Points on a hilly landscape, in no order, each with its height.
From any point a climber steps to the highest of the 3 points nearest to it. It stops when none of these is higher. Distance is the straight distance between rows; heights are no part of it.
j_40 h=437: [137 126 114 171 118 140 146 138  97 144 137 123 150 127 130 125 128 143
 118 122 100  93 117 134 132 128 126 131 150 130 116 123 147 126 128 132
 118 106 113 148 133 130 148  94  89 130 134 113 117 114 133 129 152 117
 146 163 149 107 108]
j_944 h=614: [106 143 125 169  98 115 136 153  94  94 169 109 127 107 120 106 104 167
 128  98 146 103 138 101 129 106 144 170 140 151 154  76 165 112 180 114
  82  59 190 149 159  92 183 132 133 158  95  92 131 156 174 163 131 136
 142  83 123 161  89]
j_768 h=261: [117 141 174 130 140 159 194 156 207  92 178 143 116 168 140 143 137 120
 130 107 168 163 120 165 142  93 124 128 110 123 124  98 151 108  89 169
 130 124 123 150 185 157 169 135 136 148  98 134 134  94 167 111 106 108
  81 123 120 113 168]
j_515 h=368: [144 122 152 131 125 169 169 119 158 164 113 140 156 134 133 146 159 118
 113 129  92 145 116 146 131 119 120  82 137 120  85 158 101 124  92 147
 164 161  66 144 132 161 117 111  88 106 159 154 115 101 112  96 149 117
 101 185 142  91 138]
j_203 h=608: [ 88 133 123 106 135  76  62 158 114 104 118 130 103 119 113 109 110 153
 131 120 157 148 142  79 101 158 142 162 120 131 173  97 129 145 181  96
  90 112 211 101 109  92 109 171 199 128 104 122 155 163 112 147  78 123
 156  35  93 185 122]
j_373 h=572: [127 127 136 177 114 135 149 143 105 106 174 122 150 126 129 115 116 158
 119 107 138 105 121 122 144 107 136 160 147 142 144  85 167 117 157 129
  86  63 155 145 171 113 193 106 113 160 101  99 121 129 169 139 135 129
 130 121 134 135 110]
j_595 h=356: [138 117 148 129 136 162 161 128 159 136 122 130 144 146 136 143 156 119
 124 126 119 147 112 156 120 123 121 101 130 116  93 138 121 123  89 151
 149 153  81 147 141 169 121 120  99 123 143 154 125  96 121 101 138 115
 112 163 128  97 142]
j_769 h=620: [149 130 114 174 103 133 136 126  54 149 122 119 155 113 130 115 122 153
 117 117  96  73 116 126 147 129 131 139 159 132 125 127 155 132 138 117
 116  86 115 133 125 107 170  78  97 131 128 104 110 121 128 135 163 127
 149 165 153 111 104]
j_677 h=639: [ 98 129 119 104 145  73  69 143 137 108 111 124  91 132 128 119 116 141
 134 135 159 146 138 105 102 159 125 148 117 128 158 104 117 150 155 128
  97 130 189  96 102 104  98 173 182 130 111 129 149 145 110 140  71 125
 152  51  90 172 138]
j_342 h=426: [149 117  85 130 132 107  95  96  52 149 107 122 133  92 152 113 109 129
 124 141  96  83 142 113 138 154 124 137 133 128 149 149 126 125 138  96
 118 113 120 115 106 100 130 101 116 117 136 110 114 150 109 137 163 136
 146 163 157 118  87]
j_33 h=507: [164 164  98 135 127 144 135  86  64 186  79 162 177  90 121 132 124 100
 106 137  70  79 128 137 145 106 160  93 147 103 110 208  90 127 120 103
 194 154  55 129  87 109 126  75  69  88 207 133 120 128  65 133 185 157
 131 226 172  92 118]
j_703 h=50: [163 113 165  48 143 164 107  55 223 138  86 127  85 162 117 154 161  93
 139 159 148 214 132 159 132 103  94  60 100 104  92 185  93 130  68 174
 190 200  70 107  98 189  35 176 147 101 141 173 137 117 122  92 105 138
  93 129 129 122 162]
j_274 h=282: [137 112 108 101 155 114  76  79 130 135 104 116 120 115 133 138 130  95
 143 166 115 129 144 121 117 137 128 112 117 122 140 146  92 133 109 122
 139 161 104 118  86 123  76 144 123 117 150 136 114 155  97 130 110 133
 140 142 135 117 133]
j_358 h=425: [150 115 141 116 135 166 138  87 155 160  95 135 148 135 130 142 164 106
 125 139 105 146 123 140 127 117 122  92 135 115  84 178  88 123  92 141
 162 177  68 144 113 158  96 118  86 100 179 163 111 110  98  92 153 128
 121 174 139  92 130]
j_789 h=258: [106 153 159 109 142 135 168 182 218  85 174 131  96 167 125 138 134 123
 146 101 191 177 130 156 130 109 127 154  95 139 128  87 154 114 112 157
 135 145 162 134 162 152 144 166 162 148  81 129 145 105 171 126  87 115
  94  78 109 140 172]
j_113 h=464: [142 137 133 165 117 159 181 136  92 186 112 145 187 139 111 130 129 144
  89 120  77  96  87 151 151  99 148  82 161 125  97 157 136 134  91 140
 160 135  70 150 139 136 157  74  74 118 181 128 129 100 107 108 166 124
 121 209 149  78 138]
j_604 h=89: [145 109 169  84 132 175 162 112 214 127 113 131 123 167 131 150 164 111
 127 128 132 190 113 165 147 112  90  79 118 122  80 155 104 118  73 172
 163 180  81 137 139 192  97 139 130 116 130 176 133  85 138  92 131 116
  89 150 125 110 152]
j_400 h=563: [100 131 115 119 124  82  78 139 106 102 121 114 101 109 129 114 111 145
 139 131 144 117 141  94 110 160 130 162 122 134 160 111 136 140 173 108
  86 107 186 106 107  99 125 155 165 121 108 114 143 163 125 146 105 134
 160  72 100 172 105]
j_482 h=209: [153 114 167 111 136 184 180 122 207 149 113 144 133 151 130 149 174 113
 120 126 119 176 109 164 140 106 101  75 134 117  72 172  97 114  67 162
 169 179  58 138 140 191 102 128 110 109 149 173 129  86 121  81 151 121
  90 179 132  83 154]
j_289 h=567: [110 135 105 165  97 100 120 153  67  93 149 106 108  86 123  95 104 177
 132 104 142 100 137  78 134 133 147 182 134 151 163  88 164 109 195  84
  81  45 211 130 140  73 172 138 147 156  90 100 136 171 172 169 135 153
 158  75 104 181  67]
j_947 h=23: [143 125 149  62 142 148 116  85 224 123 107 127  99 160 133 153 160  97
 141 152 151 202 121 161 126 121  90  81 103 116  99 151 105 139  75 165
 177 189  96 113 118 188  50 167 154 109 124 167 137 110 128  99  95 132
 103 113 122 127 158]
j_298 h=238: [146 163 116 167 100 153 180 130  39 206 103 170 185 121 105 130 117 136
  85 122  63  74  80 149 158  88 156  79 170 122 111 188 131 146 108 117
 172 125  59 134 123 118 160  58  63  99 206 115 129 108 103 134 174 137
 117 228 155  82 124]
j_678 h=485: [135 132 115 190  94 121 137 134  53 104 172 118 139  74 122  96  91 193
 126  99 131  79 130  86 153  99 155 199 152 150 159  93 174 111 193  77
  77   4 215 125 155  74 204 109 136 165  82  89 114 178 180 179 145 157
 148  90 133 180  69]
j_491 h=576: [ 76 146 146 104 150  87  98 197 179  95 135 135 100 164 105 113 115 154
 133  98 189 171 143  98 110 151 149 182 110 132 152  91 143 138 181 108
 107 122 234 111 127 111 118 181 205 151  84 127 165 132 130 140  65 131
 134  17  91 195 171]
j_664 h=174: [151 112 158  74 144 152 120  75 199 139  94 125 111 140 126 148 163  91
 138 155 131 191 124 160 126 108 101  81 113 115  91 173  96 130  79 160
 172 193  81 130 113 168  53 158 131  99 139 171 123 117 117  97 111 130
 104 144 131 113 152]
j_866 h=566: [100 124 143 116 134 105 121 171 172  93 146 122  99 154 120 131 129 118
 143 110 164 154 132 131 106 149 126 153 108 140 136  91 138 133 147 136
 112 137 172 120 135 130 118 167 160 137 103 124 139 127 151 139  87 119
 127  65 101 159 144]
j_377 h=503: [172 172  75 111 155 133  97  54  47 172  90 150 157  75 124 133 122  73
 120 158  83  85 161 127 148 113 167 104 137 102 123 208  65 112 123  93
 195 169  45 115  71 115  92  76  97  99 198 137 131 157  70 134 187 177
 121 228 168  87 122]
j_715 h=22: [130 110 140  76 142 138 104  84 189 125 109 123 109 152 128 148 150 100
 148 151 139 175 127 150 117 133  96 101 104 117 114 144 110 141 101 150
 154 174 113 108 109 161  58 160 141 112 129 159 126 130 117 110  96 126
 121 114 119 127 150]
j_303 h=557: [121 124  65 113 121  54  49  96  23 116 104 114  96  68 137 103  85 146
 111 155 119  89 165  68 127 162 142 161 114 129 203 137 128 124 179  66
  84  79 193  80 100  59 124 134 172 130 113 108 141 202 109 154 127 143
 170 104 110 163  85]
j_311 h=383: [142 119 175 152 120 181 201 149 176 159 124 149 171 157 118 141 166 128
 107 128  95 155  94 171 146  92 130  67 147 113  86 163 111 118  73 161
 162 165  59 136 156 177 146 102  89 116 166 163 129  88 124  89 158 115
  92 200 136  81 151]
j_925 h=435: [140 115 119 128 120 147 139 101 113 161 107 133 155 125 138 140 139 117
 123 139 100 107 129 134 128 133 128 107 142 115 112 152 113 125 113 129
 146 152  81 141 121 133 114 102  94 113 154 144 107 120 102 116 156 121
 134 178 146  91 120]
j_610 h=555: [131 127 111 165  99 119 128 138  52 124 144 116 128 101 132 111 110 166
 119 113 117  82 123 117 139 139 124 159 150 147 141 115 165 125 163 107
  90  65 159 133 139  98 171  93 108 146 109  98 115 152 145 149 156 130
 145 126 138 135  73]
j_245 h=600: [119 121 125 151 119 125 141 142 111 117 157 120 132 124 126 115 121 136
 135 112 132 119 130 130 127 126 126 143 123 138 132  92 155 124 146 129
 104  95 147 142 157 121 159 117 112 137 110 111 126 124 151 140 131 118
 129 116 127 131 110]
j_458 h=331: [140 105 106 114 137 120 104  89 113 142 101 124 132 110 133 128 139 101
 132 153 107 119 141 129 115 144 114 119 119 116 135 150 101 126 118 126
 134 146 100 136 108 129  97 125 109 112 153 134 106 138 106 128 135 130
 141 146 139 115 122]
j_223 h=509: [138 123  96 142 113 111 100 112  55 140 115 121 128  95 141 112 105 141
 119 131 108  83 134 101 128 155 120 149 134 135 146 127 138 128 151 103
 106  91 134 122 108  93 148  99 105 121 126 107 115 154 121 144 159 131
 152 146 149 126  86]
j_539 h=568: [ 81 154 160 128 135 129 147 188 185  79 186 128 109 142 122 124 112 136
 152  89 189 154 150 114 129 106 152 166 106 136 144  68 164 115 154 127
 110 102 192 135 175 116 173 155 169 161  77 109 145 126 174 152  85 125
  99  50 103 168 161]
j_557 h=514: [136 128 109 172  93 108 130 134  46 114 156 107 135  88 134  99  95 187
 120 102 125  71 125  92 143 127 135 189 145 145 152 109 167 115 186  91
  71  34 196 134 152  79 189 108 125 152  90  93 126 164 162 172 146 151
 151 107 136 168  67]
j_954 h=499: [121 117  97 109 134  83  59  96  92 123 108 112 103  99 131 127 107 118
 137 166 125 113 143 100 101 156 131 135 108 124 166 123 109 136 141 111
 103 133 147  91  93 102  91 151 163 118 120 122 137 171 107 143 110 134
 156 102 119 148 114]
j_29 h=348: [152 109 143  86 139 156 121  75 182 140 102 129 131 135 131 153 158  93
 140 154 129 161 131 143 123 122 111  88 125 114 103 161  85 122  88 150
 171 186  84 130 109 163  68 149 115 102 156 164 114 120 112 103 128 129
 115 145 127 102 145]
j_366 h=339: [150 128 100 146 114 127 116 110  59 159 110 123 146 107 138 126 121 131
 120 133  90  85 130 112 141 143 122 132 147 124 128 150 129 130 135 110
 129 112  95 131 116 105 141  85  95 118 145 107 108 137 116 135 171 125
 155 180 163 100  98]
j_750 h=197: [152 147 114 178 103 142 165 136  31 179 122 157 186 122 117 123 114 146
  86 105  78  66  87 138 160  98 147 100 176 130 120 159 152 150 123 118
 140 103  88 129 136 116 172  64  82 125 163 107 120 113 107 137 167 140
 133 207 163  90 113]
j_526 h=647: [128 110 116 140 115 137 129 125 116 137 122 120 148 119 133 127 134 125
 123 134 108 111 127 135 127 134 124 120 134 129 123 127 123 130 118 133
 120 122  98 142 127 132 139 105  99 124 132 127 111 115 126 123 152 112
 133 145 146 100 120]
j_324 h=558: [ 80 163 167 119 143 129 167 209 215  84 182 129  99 146 121 129 104 134
 157  77 203 159 155 111 134  92 160 176 100 138 155  69 166 108 157 117
 128 123 222 134 186 118 181 181 196 168  72 103 147 120 177 153  83 135
  93  36 102 174 194]
j_537 h=613: [ 86 138 137 123 121 100 125 180 151  90 157 120 104 146 126 114 114 139
 143 105 174 154 138 112 109 142 138 160 111 142 142  86 153 126 173 130
 105 126 197 137 146 124 140 167 164 149  91 117 151 132 156 146  88 129
 127  52  96 165 145]
j_481 h=520: [131 115  98 149 110  99 108 126  78 118 130 110 122 105 140 115 110 147
 128 132 120  88 143 103 123 154 122 161 133 150 152 110 146 126 159 113
  96  86 158 128 119  91 150 123 127 130 120 107 117 155 138 143 139 130
 157 113 131 146  92]
j_57 h=62: [138 112 154  87 134 146 132 112 213 108 116 128  99 170 129 148 163  99
 140 136 146 189 117 156 124 128  91  90 109 126  89 145 114 134  85 156
 162 172 100 127 132 181  70 157 142 110 115 166 133 102 135 104 108 129
 106 116 119 123 149]
j_253 h=337: [148 111  97 120 131 112 101  93  88 147 114 116 133 105 147 131 122 112
 134 150 103 102 135 115 117 151 124 124 122 125 134 143 114 127 122 114
 128 132 109 124 109 114 113 110 115 115 146 120 103 143 111 129 149 132
 156 154 148 119 111]
j_855 h=369: [122 121 159 123 143 149 166 157 184 107 157 131 120 161 125 135 145 124
 135 121 148 151 119 159 123 125 113 125 115 130 113 104 141 118 106 166
 128 133 115 142 157 165 144 143 127 134 108 144 129  93 153 110 121 115
 101 127 117 115 147]
j_434 h=610: [143 119 127 101 138 151 123  88 161 145  96 129 131 132 144 143 155 101
 134 152 111 145 131 140 125 124 111  96 127 119 105 161  92 130  88 138
 153 170  81 129 110 152  78 136 105 105 159 156 110 119 108 107 135 123
 123 159 139 106 136]
j_129 h=641: [156 145  94 146 109 134 142 106  38 191 101 148 173 105 129 119 121 124
  96 126  69  69 108 133 157 120 142 102 156 113 112 177 119 132 118 100
 164 124  78 126 111 113 145  75  78 112 174 108 116 129  89 132 179 138
 139 205 174  97 107]
j_844 h=565: [ 75 146 139 143 125 106 122 195 148  88 165 120 104 144 113  99 107 158
 145  91 186 148 150  93 121 134 154 171 116 145 150  72 150 125 189 114
 103 101 227 130 154 112 149 173 186 166  89 108 161 145 156 158  92 133
 127  30  90 187 142]
j_375 h=578: [ 90 146 142 155 128 123 143 176 142  79 178 105 112 132 115 114 109 145
 148  97 162 139 145 105 125 113 148 168 126 139 147  70 164 118 172 119
  91  88 199 141 164 102 174 154 156 162  90  98 144 134 172 158 109 131
 117  57  95 169 137]
j_635 h=329: [149 117 152 102 134 174 144  91 191 150  96 136 133 147 133 155 170  99
 123 149 113 168 130 156 126 110 110  77 124 110  82 176  85 119  73 148
 167 186  67 140 115 173  82 135 103 101 166 163 122 104 114  83 142 132
 109 171 132  93 147]
j_698 h=256: [134 124 172 113 143 167 193 145 212 106 157 137 116 177 140 151 158 113
 132 117 144 173 107 165 143 100 111  99 108 122 100 117 132 114  79 168
 144 155  92 139 169 177 142 141 132 138 113 156 131  80 154 100 119 104
  89 145 124 105 161]
j_181 h=588: [ 88 140 133  92 155  73  62 175 154 110 111 144 101 150 103 113 109 152
 127 117 178 166 148  85 100 162 139 167 119 124 182 109 123 152 190 110
  84 120 217  93 103 105  95 182 218 135  98 133 165 151  99 137  57 123
 159  21  93 205 154]
j_349 h=311: [111 133 154 140 135 141 152 163 184  89 166 124 120 155 128 129 144 122
 144 114 163 155 122 149 126 121 123 143 117 134 123  93 142 120 115 169
 118 131 137 140 161 148 153 142 140 148  99 131 138 106 163 118 101 114
  97 105 116 128 146]
j_322 h=559: [ 77 152 155 123 137 117 144 199 177  81 173 132  93 152 113 122 105 141
 146  84 195 168 146 105 114 123 155 175 106 141 142  74 156 126 170 121
 111 122 217 135 151 121 144 184 194 165  78 108 163 128 165 154  75 134
 106  28  90 180 168]
j_55 h=525: [101 131 120 140 111  89  95 152  91 102 136 110  98 104 127 102 104 159
 138 118 148 115 136  91 118 155 136 175 124 144 163  93 157 131 189  97
  79  91 207 127 124  90 142 149 165 139 101 106 151 169 143 155 115 130
 160  62  94 182  99]
j_600 h=622: [105 135  96 130 120  62  59 124  49 110 114 117  90  86 133 107  95 156
 120 139 143 106 139  72 119 165 137 168 119 134 189 115 129 134 179  79
  79  92 200 100 104  70 130 156 180 130 113 111 152 177 126 152 113 134
 173  69 102 176  84]
j_817 h=408: [129 112 105 106 141 106  78  91 110 126 109 116 105 116 136 128 118 115
 138 157 122 122 148 110 108 150 120 129 115 129 151 129 107 139 133 117
 119 144 129 113 104 112  98 143 144 119 135 120 124 154 107 130 118 127
 146 123 121 134 126]
j_960 h=414: [144 130 152 164 121 175 199 155 127 177 126 161 179 154 112 141 148 140
  97 121  80 131  88 167 143  85 148  76 151 120  93 167 124 129  84 138
 161 149  59 141 150 154 156  82  78 118 182 142 131  85 107  94 148 121
 106 206 138  70 149]
j_924 h=564: [131 123  76 115 128  75  59  98  49 122 112 114 101  85 151 121  98 132
 129 157 117  91 148  87 119 167 129 158 110 133 172 132 118 135 157  87
  98 110 156  96  92  78 113 138 161 128 127 105 129 187 115 159 132 133
 161 114 127 149  98]
j_644 h=562: [152 130 105 173  98 121 135 129  44 130 141 122 153 102 130 108 105 165
 111 116 109  72 120 114 145 133 131 167 152 138 135 127 164 131 162 106
  98  70 149 128 129  98 178  84 104 146 112 100 112 141 139 149 164 133
 151 148 148 136  80]
j_863 h=461: [152 129 117 160 122 150 159 124  86 172 108 149 175 132 123 130 135 138
 109 128  80 100  96 141 145 113 135  91 164 117 102 160 125 137 111 127
 157 131  67 142 125 129 150  73  77 115 176 125 119 105 104 111 167 127
 131 195 160  89 122]
j_263 h=479: [133 123 162 147 122 167 173 148 163 138 146 139 155 153 128 138 154 137
 114 121 115 137 108 160 142 105 126  99 135 115 105 132 131 118  85 164
 130 129  81 149 151 159 155 106  99 137 132 139 116  91 128 101 140 110
 110 167 135  93 149]
j_907 h=227: [125 105 134 115 127 137 139 126 168 126 132 125 131 144 139 130 149 115
 137 144 128 142 124 153 119 136 106 114 120 126 112 125 112 124  99 157
 134 152 106 136 133 162 114 137 125 123 126 142 121 113 128 111 129 116
 118 136 130 118 139]
j_776 h=407: [136 123 136 162 117 154 164 142 100 150 138 133 167 129 126 119 127 145
 106 116 106 102 107 149 142 118 131 122 152 129 120 122 151 125 110 139
 115 104  94 141 154 127 167  90  90 147 140 116 113 111 124 128 154 111
 119 171 144  97 129]
j_974 h=648: [141 115 139 160 119 155 165 128 128 156 125 139 162 138 122 132 142 131
 114 136  94 121 104 147 133 108 136  98 152 122 108 134 118 130  96 144
 146 132  84 146 137 150 143  95  84 126 158 140 121  95 111 114 155 116
 120 185 150  88 129]
j_525 h=636: [136 120  82 124 123  95  85  94  52 122 113 114 117  84 139 116 104 142
 115 152 108  81 147  87 121 163 119 160 122 132 162 131 124 132 158  89
 106  99 151 110 101  85 130 117 135 125 122 105 120 169 121 150 148 136
 164 129 136 141  86]
j_884 h=475: [120 120 146 147 123 147 157 156 154 119 158 127 138 148 134 135 136 137
 130 117 132 126 119 145 130 120 127 126 131 129 123 106 138 116 122 156
 107 108 119 146 167 145 163 121 116 143 116 122 121  97 149 119 125 111
 111 127 130 105 135]
j_939 h=569: [120 122 111 158  94 101 117 145  70 102 146 105 111  99 123  99 105 168
 133 119 142  96 136  90 124 148 136 172 130 156 155  95 156 123 188  97
  85  74 189 123 136  97 162 120 131 148  99 100 135 157 162 159 143 132
 155  89 116 166  72]
j_534 h=114: [150 124 194 121 132 202 213 147 227 146 119 164 138 180 123 148 171 126
 102 121 116 181  95 184 150  77 115  60 120 115  77 152 118 112  54 175
 162 167  51 137 163 195 144 119 118 127 148 183 140  77 145  72 139 102
  65 185 134  81 170]
j_830 h=387: [155 128 122 115 138 160 140  83 125 173  96 139 158 112 126 142 140  98
 121 152  99 120 125 132 139 121 133  87 138 105 101 176  91 118  98 130
 176 173  63 137 105 143 100  99  87  98 182 147 116 127  87 114 166 130
 123 194 156  90 127]
j_861 h=506: [160 147 103 116 156 141 105  59  93 179  92 147 161  95 129 151 140  85
 128 166  92 106 149 131 143 112 156  99 140 104 115 195  65 122 114 116
 187 175  52 126  82 126  90  99  83  91 191 143 128 140  76 127 175 155
 127 214 166  86 133]
j_712 h=480: [144 122  98 158 111 125 123 120  53 137 136 114 135  98 138 117 118 151
 117 118 114  75 128 112 132 143 128 150 144 133 140 130 153 137 149 101
 106  84 139 133 129  94 156  90 101 129 120 103 115 141 140 143 167 134
 147 153 150 126  90]
j_561 h=340: [148 113 121  89 156 133  86  63 145 142  99 124 126 113 139 140 135  90
 139 175 114 145 141 135 123 132 120  95 121 120 124 160  87 130  98 140
 155 168  91 122  93 140  56 140 122 107 157 146 112 148  98 121 123 137
 135 151 134 114 142]
j_686 h=496: [155 133  88 121 143 130 100  71  80 157  90 125 155  89 136 133 127  97
 129 161  92  92 152 128 133 127 144 107 129 111 128 176  92 122 112 106
 162 157  73 126  79 122  94  94 105 106 172 128 118 146  79 130 168 142
 142 193 163  93 121]
j_391 h=537: [ 93 145 152  86 154  85 108 182 209  98 133 138  93 181 109 131 125 127
 142 109 189 186 133 125 107 144 112 161 113 130 145 103 134 155 152 134
 123 145 192  98 115 138  95 180 212 133  81 147 158 114 126 125  51 131
 124  30  92 191 178]
j_858 h=488: [110 125 138  75 153 101  92 139 202 104 120 128  96 163 121 139 137 119
 139 138 162 187 131 138 108 147 113 135 118 129 135 116 129 149 132 145
 132 157 161  91 102 149  77 183 190 117  94 148 151 115 124 128  62 127
 135  61  94 169 162]
j_508 h=446: [114 116 130 125 116 112 124 142 142 108 140 114 114 134 139 122 128 130
 142 123 137 134 132 133 107 155 120 138 122 143 129 101 138 131 131 131
 115 128 142 133 132 130 132 150 137 134 107 119 127 125 142 130 121 115
 131  99 115 137 128]
j_727 h=508: [120 120 122 141 121 116 127 135 116 125 142 117 130 122 132 124 117 135
 129 127 123 108 128 124 120 153 117 138 133 134 136 113 138 122 137 122
 106 106 128 143 128 128 139 125 117 132 118 119 112 126 145 138 134 121
 139 122 128 128 104]
j_448 h=521: [107 123 145 108 135 113 129 169 189  95 151 115  96 157 132 126 129 120
 146 114 159 166 124 147 111 138 115 146 106 147 134  98 134 142 126 150
 118 138 167 125 144 145 122 162 156 139  93 129 141 108 145 119  87 127
 120  72  99 153 151]
j_237 h=556: [ 85 150 154 108 147 104 130 200 196  86 156 140  88 166 115 125 125 135
 147  98 198 176 140 121 115 133 137 163 110 144 140  85 153 139 158 131
 123 139 199 115 141 136 123 177 195 143  86 129 162 123 145 130  68 131
 115  38  91 170 175]
j_565 h=513: [105 118 125 140 126 105 118 148 111 102 144 114 112 121 140 107 113 132
 135 124 147 124 142 109 114 152 127 159 122 140 151  79 140 134 164 121
  93 102 172 130 131 113 136 142 145 139 111 115 135 138 143 138 118 125
 147  85 109 154 110]
j_958 h=372: [156 129  65 110 145  82  63  70  41 139 103 125 116  68 140 124  95 112
 129 163  90  81 164  96 133 160 138 141 120 120 169 159 113 123 137  79
 123 117 125  98  90  73 114 107 134 128 141 115 117 186  97 144 156 143
 157 160 150 121 100]
j_919 h=283: [127 116 114 117 131 119 104 114 128 125 119 122 123 118 141 136 131 116
 135 142 126 126 130 124 117 149 112 122 119 126 123 124 116 130 120 136
 125 138 115 125 116 131 105 137 118 119 129 131 115 128 122 131 127 117
 135 135 127 130 127]
j_871 h=361: [154 134 122 176 113 155 173 142  67 182 124 149 179 133 107 124 121 152
  89 115  75  92  80 143 159  91 150  98 177 125 108 156 145 147 106 123
 141 115  70 145 145 121 170  71  75 131 172 116 125 101 114 124 170 130
 126 207 149  89 127]
j_419 h=539: [112 133 153 151 114 141 155 160 143  96 166 125 130 139 124 126 125 135
 126 110 142 123 124 141 126 122 121 140 125 133 132  87 156 115 136 144
 109  97 141 146 162 133 176 126 118 154 107 116 123 108 163 128 113 118
 113 111 125 130 135]
j_264 h=512: [104 122 131 106 132 103 108 150 170 106 125 122  99 155 130 135 133 118
 145 135 157 156 132 131 100 144 109 138 102 140 134 107 134 141 129 136
 123 146 154 119 125 132  97 163 162 126 111 138 140 128 124 129  85 123
 131  69  97 160 135]
j_469 h=177: [121 119 130  94 139 112 101 109 166 119 115 128 105 135 132 140 142 108
 140 141 134 147 130 136 118 145 102 121 115 133 118 126 116 139 114 141
 129 154 126 120 111 143  85 155 146 120 124 136 118 127 117 118  94 124
 137 105 111 138 137]
j_452 h=602: [ 92 134 136 119 137  95 101 169 160  97 137 120  97 140 124 120 124 127
 136 115 171 147 134 117 101 147 123 158 118 142 150  95 139 145 163 117
 105 122 191 111 125 116 115 173 175 134 101 121 143 128 136 136  82 129
 135  57  92 169 145]
j_93 h=587: [ 92 147 149 135 141 121 141 171 177  88 171 123 107 152 120 122 121 127
 148  99 174 152 137 125 124 123 141 162 109 143 134  74 150 125 147 141
 116 117 180 134 159 125 158 160 154 163  87 115 142 117 169 139  93 127
 106  65  95 162 159]
j_694 h=634: [148 130 120 166 115 148 141 128  67 161 127 139 161 115 130 118 115 153
 113 118  90  84 107 129 143 128 133 118 156 123 111 138 143 137 130 118
 124 105 102 140 128 121 168  80  90 125 153 113 112 108 123 130 167 120
 142 178 157 100 104]
j_232 h=281: [101 146 156 134 143 144 182 169 187  87 181 130 106 159 127 139 124 121
 144 100 173 158 131 145 130  96 129 154 105 128 135  76 162 107 112 164
 127 123 149 147 178 132 173 149 148 162  86 113 133 104 174 130 104 111
  91  94 119 129 158]
j_542 h=625: [147 126 116 184 101 126 146 135  48 143 159 124 155 111 128 104 110 172
 113 101 114  77 119 114 154 112 139 162 162 139 140 114 171 124 158 122
  95  49 146 129 140 104 184  80 101 160 110 100 116 140 153 148 156 137
 133 151 154 133  83]
j_626 h=594: [107 131 141 168 117 124 149 156 125  93 174 117 129 125 117 113 105 148
 134 113 150 114 129 118 120 118 145 163 134 142 147  75 158 114 158 138
  91  83 175 152 169 109 174 123 128 156  99 103 122 133 173 146 120 127
 124  83 119 150 111]
j_653 h=516: [146 143  94 134 130 150 129  88  75 183  85 150 166  98 129 140 133 103
 112 146  79 100 125 133 146 120 151 100 151 111 105 188  96 133 113 110
 173 163  65 133  93 113 116  84  74  98 192 132 111 130  86 129 178 141
 136 217 166  85 126]
j_579 h=105: [137 112 139  93 138 130 110 103 167 125 105 127 122 138 126 142 141  99
 137 148 135 158 128 138 114 138 100 101 107 121 119 141 103 139 105 147
 136 163 111 127 116 150  81 158 126 110 127 153 117 135 118 118 108 119
 121 121 128 126 138]
j_849 h=181: [131 118 145  90 132 131 135 126 202 107 130 125 100 158 131 150 148 107
 145 136 153 171 123 158 119 134  95 114 111 131 111 122 119 136  96 158
 139 159 123 120 130 158  95 161 146 116 120 144 127 112 135 107  94 118
 108 111 111 132 147]
j_836 h=260: [160 117 130  88 150 148  93  49 146 156  95 127 128 120 124 150 140  82
 136 172 110 148 146 132 128 117 128  87 121 108 111 186  67 118  93 134
 165 195  74 122  87 154  56 136 119 103 161 166 115 148  92 109 132 142
 124 164 136 100 141]
j_367 h=531: [148 128 128 150 115 157 171 125 116 174 103 145 174 131 120 143 145 122
 112 131  87 111 101 160 136 107 140  81 160 113  94 174 114 134 101 126
 158 157  61 141 120 146 132  86  74 105 181 142 116 103  99 108 171 123
 120 200 150  82 137]
j_790 h=444: [154 129  92 105 145 120  77  67  93 147  98 119 126  92 140 132 125  98
 138 168 108  97 147 119 125 139 139 112 122 113 134 157  92 130 118 114
 146 157  96 111  89 120  94 114 122 118 155 125 123 151  97 135 138 142
 146 167 145 103 129]
j_619 h=268: [121 125 141 118 132 125 136 137 182 107 135 116 115 146 130 140 144 106
 146 129 144 151 126 153 115 136 105 126 114 136 115 107 129 134 110 140
 141 142 127 127 138 154 113 147 136 129 111 140 127 106 138 112 111 112
 126 115 115 130 133]

For each start below, name the point where the climber stops.
j_919 | j_525
j_858 | j_677
j_458 | j_653
j_232 | j_245
j_715 | j_974
j_534 | j_974
j_768 | j_245
j_698 | j_245

Call two points neighbours if one is among the 3 nearest of the other. Go from one point of each pair to the other, from neighbour to neighbour, staying as high as possible. Name the lowest point that can't be avoided.
j_974 / j_129 | j_863
j_434 / j_245 | j_830
j_537 / j_542 | j_481
j_600 / j_677 | j_400
j_526 / j_525 | j_727
j_525 / j_600 | j_303
j_677 / j_537 | j_452
